A landscape with many valleys, sampled at points; each row gives a point and its height.
A ball rolls from a point to whichever of its 2 nearest points has the largest drop for the distance, and stops where none of them is lower. Distance is the straight distance between rows; heights are no part of it.
bidan: [ 78 121 161 138 148  95  83 132 142 179 154 135  93 104 162 110 164 104
 111 111 162 115]  h=843
beko: [139 162 103 151 105 129 116 137 144 104 128 104 141 176 138 129 126 117
 115 161 125 155]  h=780
Rodu: [122  54 152 145 173 165 112 169 148  81 160 125  40 134 162 212 194  97
 103 102 105 139]  h=150
Siza: [121  92  94 120 114 172 109  99 143 142 155 154 145 186 178  83 113 169
 140 151 178 172]  h=554
Tidan: [128 172 188 166 154 110 152 102 114 131 125  77 107  95 157 121 131  98
 178 126 133 100]  h=401
sitod: [100 109 129 110 115  81 114 118 145 166  89 151 137 105 105 113 139 127
 152 122 178 113]  h=446
luz: [147  99 142 126  81 145 128 156 121 118 102 105 145  91 134 110 121 112
 149 140 112 136]  h=261
belap: [124 186 165 143  93 136 100 166  62 106  93 167 171  88  82  98 115 133
 128 127 116 155]  h=829
vosuz: [123 117 112  80 120 102 139 104  69  83  91 125 140 105 108 103  34 120
 154 108 175 158]  h=815
zevu: [ 75  52 121 129 171 137 126 144 128  79 122 141  39 161 171 228 193  71
 140 135 124 114]  h=232
Mezu: [105 192 134 140 126 124 140 139 106 146 130 129 156 155 149 120  80 123
 120 137 155 164]  h=769
Kis: [156 102  58 102  82 142 158 117 157 159 165 137 138 161 148 154 109 135
 102 145 110  83]  h=294
Bekiv: [152 151 161  84 143 105 127 165 108 106 141 161 145 112  79 105 146 172
 119 126 184 126]  h=842
fupak: [ 91 167 140 117 163 120 125 100 159 147 170 139  91 175 148 126 126 143
  97 137 146 120]  h=730
pulo: [140 163 153  86  90 125 123 168 152 188 137  71 119  95 120 141  69 109
 137  99 108 151]  h=283
peb: [123 106 107 171  93 126  80 131 153  78  91  94  84 134 134 120 149  96
 172 178 126 118]  h=400
dedim: [149 153 129  93 121  99 173  94 114 125 104 101 167 137 133 106 134 136
 118 111  79 101]  h=376
Rasan: [144 162  71 141 127 105  73 112 134  90 119 120 183 135 147 147  95 148
 131 132 128 171]  h=789
roko: [114 133 101 106 133 102 133 141 198 175 152 131 131 159 135 177 112 125
 145 161 147 129]  h=271
Biso: [135 142  64 104 143 123  80  84 104 116 131 100 180 111 127 121  60 139
 172 104 121 135]  h=797
Sib: [133  81 141 172 167 148 117 151 118 138 118  96  93  99 165 138 213 117
 113 153  60  89]  h=443
Maseb: [101 141 122 138 150 114 163  75 178 112 168 143 116 151 107 161 150  94
 120 108  95 151]  h=350
Bos: [ 92 110 160 138 165 142 173 143 136  68 140 137 117 132 105 147 153  99
  97 102  71 152]  h=394
lub: [152 151 124 101 103 145 185  99 123 117  97 118 185 119 131 127  88 159
 165 154  99 119]  h=416
revi: [ 89  96 143 149 106 152 130 115 139  67  92 121  73 153 151 151 116 114
 157 177 134 158]  h=332
pok: [ 71  79 158 125 132 139 129 101 171 123 122 170 108 141 158 141 146 102
 134 110 163 153]  h=375
tedas: [109 132 167 173 149 142 144 184 112 133 118 118 112 104 143 140 111 104
 109 150 144 100]  h=507
tuk: [154  81 150 110 162 144 127 130 143  94  85  89 139  99 153 108 126 149
 171 153 144 118]  h=305
sapo: [141  86 100 150 126 180 112  88 106 109 136 189 150 132 176  91 138 154
 116 125 148 130]  h=520
sopa: [152 168 174 105 180  95 150 185 105 145  99  80 141  61  41 128 107 150
 157 116 141 151]  h=820
falav: [ 74 105 175 131 167 108 150 147 125  97 117 139 111  45 112 142 110 138
 156 139 118 137]  h=337
tes: [142 149 141  83 140 103 141 186 121  92 120 116 138 145  80 139  91 167
  99 158 144 132]  h=833
pila: [160 122 144 173 172 151 165 194 123 124 163  52 108  96 126 150 138 104
 145 162 122 105]  h=490
boled: [127 112 156 109 133 102 162 165 142 135 130  61 105 112 169 189 154 114
  89 136  57 133]  h=382
Kitif: [ 98  53 127 133 117 176 148 151 139 147 147 156  87 105 177 199 173 107
  95 148  57 111]  h=306
datuk: [ 79  86 150 151 157 134 144 128 132  72 138 129  46 116 151 196 144 130
 140 163  98 171]  h=212
nek: [122 101  96 162  89 151  97 108 118 113 148 156 101 180 202 138 194 131
  92 164  87 127]  h=134
Topaf: [ 68  69 149 168 192 113 156 173 125  97 122  94  91  79 125 195 112 110
 133 158  98 162]  h=293
Rin: [125 137 133 130 109 122 146  96 116 104 170 114 103 179 194 122 162 114
 102 169 116  91]  h=253
moma: [ 97 111 104 107 180 136 132  74 142 132 147 177 117 158 138 125 117 170
  92 117 114  99]  h=705
Ludiv: [132 170 156 114 138 122  90 151 109 129  91 168 101  99  38  97 107 173
 143  96 179 106]  h=849
magip: [125  97  60 111 127 124 110  62 118 144 174 184 123 156 108  77 125 176
 129 113 153 116]  h=677
mam: [105  42 153 120 162 182 147 158 154 150 162 106  80 117 168 175 168 108
 109 120  92 158]  h=230
geb: [174 172 117  86 128 133  61 119 105 139 153 133 196 131 114  80 118 131
 163  69 186 153]  h=635
Dem: [120 142  87  95  91  87  96 127  93 166 150 154 145  44  67 118  87 101
 163  97 136 115]  h=604
Mepi: [ 67 123 189 139 151 142 148 157 135 138  86 148  74 127 173 150 127 128
 109 148 118  86]  h=482
Binu: [107 177 158 166 121 115 120 160  91 125  70 128 182 122 113  93 152  96
  91 111 103 147]  h=832
vafov: [150 124  92 121 110 148  83 154 145 156 151 154 197 113 166 113 122 150
 136 158 153 102]  h=616
sut: [149 145 109 164 157 125 184  98 132 158 149 128 165 104 101 140 111  96
 156 142 136 161]  h=377
zedi: [135 133  95  71 126  78 139  87 124 103 103 139 175 176 110  87 133 162
  87  88 106 141]  h=408
Kefa: [128 158 153 138 112 150 129 122  75 143  91 173 111 122  97  78 100 175
 107 117 171 113]  h=856
bisal: [139 142  67  89  98 104 102 103  56 103 105 125 149 131  92  98  28 134
 149 100 153 100]  h=807
moz: [145 149  59  91 116 105  99 122  81 151 164 168 142 107  35  78  97 133
 125  92 128  85]  h=587
vif: [142 147 129 106  76 157  94 151 110 180 118 120 146 104 127  92  90 133
 130 114 119 135]  h=206
dukop: [ 94  99 153 131 111 137 104 122 161 131 114 145  65 149 173 179 163 110
  96 108 124 100]  h=431
rozab: [136 118 126 141  83 130 141  97 112 128  96 163 118 153 142  90 122 184
 124 179 167 114]  h=869
Ralo: [167 151 114 152 122 146  88 152 108 125 167 151 171 101 124 112 128 127
 133 117 176 157]  h=627
Nid: [137 126 160  89 134 100 162 175 127 161 147  75 131 100 146 145 104 137
  89 126  98 168]  h=344
dibos: [117 117 166 133 142 136 118 128 123 145  95 134 137 135 138 101 152 115
  85  90  92 135]  h=835
Tivog: [124 112  91 117  93 142 144  97 184 173 143 138 132 181 153 162 146 143
 129 161 105 159]  h=57
dama: [168  94  89 138 153 123 117 158 137  89 107 100 119 152 114 124 121 110
  93 110 178 132]  h=428
toz: [130 177 118 118 100  89 117 109 131 186  95 146 193 117 123 124 108 154
 185 150 160 104]  h=477
poz: [123 173  88 116  95 124  85 140 133 128 157 142 107 123  64 116  87 135
 128 111 131  67]  h=558
Geg: [ 98 182 128 108 119 125 128 157 151 132 137 120 133 119 106 139  94 115
 126 128  91  77]  h=522
big: [176 213 147 115 129 120 153 152  85 172 101 115 163 137  45 117 103 129
 132  83 117 152]  h=811
mos: [131 146 125 135  65 152 154  54 120 167 133 151 129 173 150  95 102 159
 161 141 152 107]  h=885
pobav: [107 159 153 172 108 142 125 140 113 159 115 179 142  79  82 125 124 153
 134 147 102 151]  h=824
gena: [118 152 130  95 141 168 132 134 158 117 135 120 153 123 159 142  68 155
 169 157 102  99]  h=473
rezo: [190 100  86 104  89 116 126 125 134 138 151 118 119 134 138 134 107 123
  94 110 169 111]  h=390
mar: [128  68 149 128 158 161 100 141 162 108  91 141 151 120 169 123 162 116
 153 116 156 142]  h=335
sug: [181 191 163 142  98 145 126 138 109 168 134 142 165  79  73 135 136 153
 145  98 115 192]  h=817
Pov: [182 124 122 153 137 152 137 146 115 128 149 107 134  98 159 118 166 125
  92 127  72  88]  h=459
tonos: [149 130 128 132 178 146 124 179 130  83 154  70 118 150 129 114 169 104
 117 146 100  95]  h=474
raz: [134  68 101 160 121 170 124 130 136 135 118 139  90 165 188 198 217 109
 106 158  73 131]  h=233
Gopu: [174 201 121 133 114 138 139 112 112 126 113 115 159 167  41  93 112 136
 172 115 119 133]  h=805
daku: [142  90 150 176 122 123  79 139 136  89 102  73 100 109 166 132 204 117
 138 153  89 126]  h=429
Fud: [104 119 111  97 153  68 133 106 125  57 123 124 133 164 139 119 162 112
  76 103 103 124]  h=434
nilas: [178 180 170 125 138 127 127 191  80 133 135  76 115  96  46 120 117 140
 109  95 100 129]  h=816
dul: [169 104  93  70  84 140  94 123 140 154 172 151 176 146 143 100 122 195
 127 139 167 160]  h=592
Tili: [166 129 106 151  96 143 160  89 120 160 131 156 140 103 101 115 116 103
 158 104 146 109]  h=411
pago: [ 87 115 187 154 169  81 160 129 149  95 141  95  95  70 148 163 157 108
 165 121 136 122]  h=372
fere: [123  91 114 179 159 183 147  93 134 133 142 167 107 163 184 138 153 112
 109 143 138  91]  h=491
butam: [108 147 140 114  95  85 140  75 121  99 111  81 109 150 163 107 158 115
 145 151  86 117]  h=330
tiri: [154 175 194 157 159  97 173 152 121 143 113  62 153 128 129 138 126  97
 136  86 133 102]  h=418
reris: [133  89 118 161 113 184 175  82 135 172 104 173 124 143 124 110 145 124
 129 131 136  76]  h=452
bam: [132 120 103 145 127 116 136 127 155 153 129 128 144  90 134 180  98 135
 132 161 138 138]  h=331
rure: [177 163  80 160  83 120 136 114 139 112 126 116 118 169  58 124 122 130
 138 147 112 137]  h=793
Kezul: [124 103 169 129 161 115 119 157 148 151 160 101 109 142 166 111 188  98
  71  92 144 154]  h=839
fena: [170 124 110 104 129 152  94  85 149 142 115 144 179 146 108  83 141 141
 168  65 150 125]  h=644
ganad: [107 117 159 133 150  73 179 132 101  69 140 102 117 128 131 121 157  80
  85 100 114 121]  h=417
pulof: [106 134 101 178 116 157 138  83 180 138 160 183 118 173 125 170 152 113
 147 153 130 161]  h=263
Losum: [145 126 100 127 124 111  71  61 158 172 161 152 131 148 123  86 147 152
 138  82 158 118]  h=657
vik: [ 77 123 134 128 112 104 109 115 154 150  86 154 131 172 136 104 131 106
 117 129 177 154]  h=419
Ret: [121 105 127  73 129 110 153 163  98  99 105 113 126 134  93 119  65 126
 106 137 193 157]  h=823
mize: [ 98 178 114 115 145  97 125 114 131 121 153 150 124 154  96 106  90 168
 142 151 159 163]  h=754

Where does a ball stop that starts at each point below?
Mezu: Tivog
geb: Tivog
pila: datuk

Call two points neighbours if one is among the 2 nearest of the other. Go from one point of each pair to the other, from neighbour to neighbour, staying as low as possible. Name the highest point that can't be avoided.
nek and Tivog: Fud
dedim and vif: boled
nek and datuk: Kitif
Rodu and datuk: zevu
